Points on a hilly landscape, in no order, each with its height.
A ball rolls from a point to the lowest of its 3 nearest points, and stops where none of them is lower. Distance is the straight distance between rows; heights are no part of it.
Nanup height 258: [ 79 123 126  88 128 110 105  71 121 128 104 110 136 176]
fuvez height 544: [166 118 145 134 190 111 130 149 144 180 114  78 157 130]
sodon height 596: [118 155  95 132 110 130 130 174 111 111 143 163 137  93]
fava height 84: [ 97 115 139 120 139 128 136  64 155 149 176 134 128 149]
pazis height 234: [145 137 111 205 104 146 106 150 138 122 120  98 107 109]
dad height 93: [116 116 136 134 159 145 150  72 156 149 200 152 108 136]
mige height 330: [159 105 203  53  93  86 123 145 107 107  65 172 154 150]
Nilo height 500: [176  98 117 187 170 103 103 120 149 139 108  77 126 105]
gefir height 147: [119 185 111 160 119 145 142 162 122 106 165 139 117 103]
Sefe height 426: [171  98 126 194 155 115 101 113 161 115 113  89 115 101]
Pugi height 689: [122 168  96 166 105 145 126 167 116 105 145 149 127 100]
nus height 587: [105  91 135 104  46 129 171 130 116 137 151 108  94 167]
Temek height 122: [113 136 162  57 132  86 105 111  80 118  67 141 132 152]
Meruv height 177: [153 181 165 177 125 185 152 130 136 127 150  93  60 106]
Togad height 104: [119  82 141 146 133 126 146  73 156 163 188 142 101 152]
teza height 144: [ 82 160 129  88 151 106 108 101 121 117 153 147 144 122]
tib height 572: [178 123 159 140 202  95 137 140 133 145 133  77 150  96]
safof height 578: [118 131 127  75 114  97 123 165 102 100 111 179 152 100]
semoz height 121: [ 73 144 133  95 150 108 106  84 129 128 141 132 145 148]
Gusim height 551: [150 102  71 149 121 144 138 186 114 142 103 142 138 124]
nevu height 533: [174  97 114 172 169 106 116 138 135 160 101  85 137 121]
Lup height 203: [ 84 169 121 109 151 125 123 109 123 120 171 144 137 107]
rupef height 575: [ 98  83 124 108  57 134 151 112 122 136 135  97 117 190]
leso height 561: [150  97  80 121 114 140 148 188 107 133 114 172 158 120]
zuf height 639: [146  93 156  59 106 112 140 157 116 105  95 193 171 119]
mup height 155: [ 85 151 132  79 143  95 102 119 105 113 126 154 145 119]
geda height 310: [156 116 135 219 120 141  96 125 168 108 109  87 101 104]
varus height 334: [ 89 121 118  86 121 125 105  77 110 114  89 101 131 186]
Noda height 181: [143 190 140 181 108 169 142 140 138 121 156 104  78 101]
Livon height 585: [101 143 106 109 123 119 125 165 113 103 134 172 155  91]
feked height 555: [165 116 109 117 163 149 152 158 136 184  91 112 156 163]
sir height 633: [145  99 118  80 110 127 152 174 109 113 104 186 169 110]
rori height 645: [164  78 109  81 128 161 172 161 123 136  96 175 174 152]
Sev height 162: [161 169 188 165 125 188 152 128 141 130 131  83  42 104]
bome height 719: [119 194 124 148 139 156 141 130 133 117 188 135 106 106]
Lupa height 225: [130 129 178  54 116  79 108 123  87 113  69 148 140 151]
sabab height 487: [117 128 161  59 119  75 115 148 102 112  97 171 150 114]
Zonat height 597: [146  92 100  92 107 136 153 183 112 126 110 174 167 120]
Ter height 539: [167  93  88 155 151 125 134 156 130 168  96 101 146 139]
Tugig height 248: [151 146 139 140 168 166 164  83 151 145 208 147  90 113]
Difo height 92: [ 88 137 128 106 157 123 128  76 151 133 178 141 138 136]
Tili height 182: [145 161 167 197 101 171 115 139 154 111 122  82  74  98]
kunag height 542: [161  98 101 201 143 119 106 147 132 143  97  87 128 116]
Bifu height 110: [105 156 125 127 162 139 142  86 152 134 200 140 126 122]
Fos height 161: [ 92 143 134  71 138  89  96  86 106 120 111 138 147 146]
Zez height 109: [ 87  91 133 130 114 128 136  74 149 149 155 125 121 178]
seg height 146: [ 73 138 131  83 141 110 104  77 123 124 128 127 143 157]
zabav height 549: [155 117  83 181 113 130 121 175 130 134 107 113 130 117]
mola height 188: [146 157 135 208  94 158 112 144 149 111 125  96  85 105]
kipu height 472: [ 89  94 115  95  86 148 121  81 122 115 102  92 132 198]
Zipa height 343: [136 162 108 192  94 147 119 162 131 108 136 121 109 104]

Where does a ball stop that starts at each point below?
Lup => fava
sabab => Temek
kipu => semoz
nus => fava
varus => semoz
Tugig => fava
rupef => fava
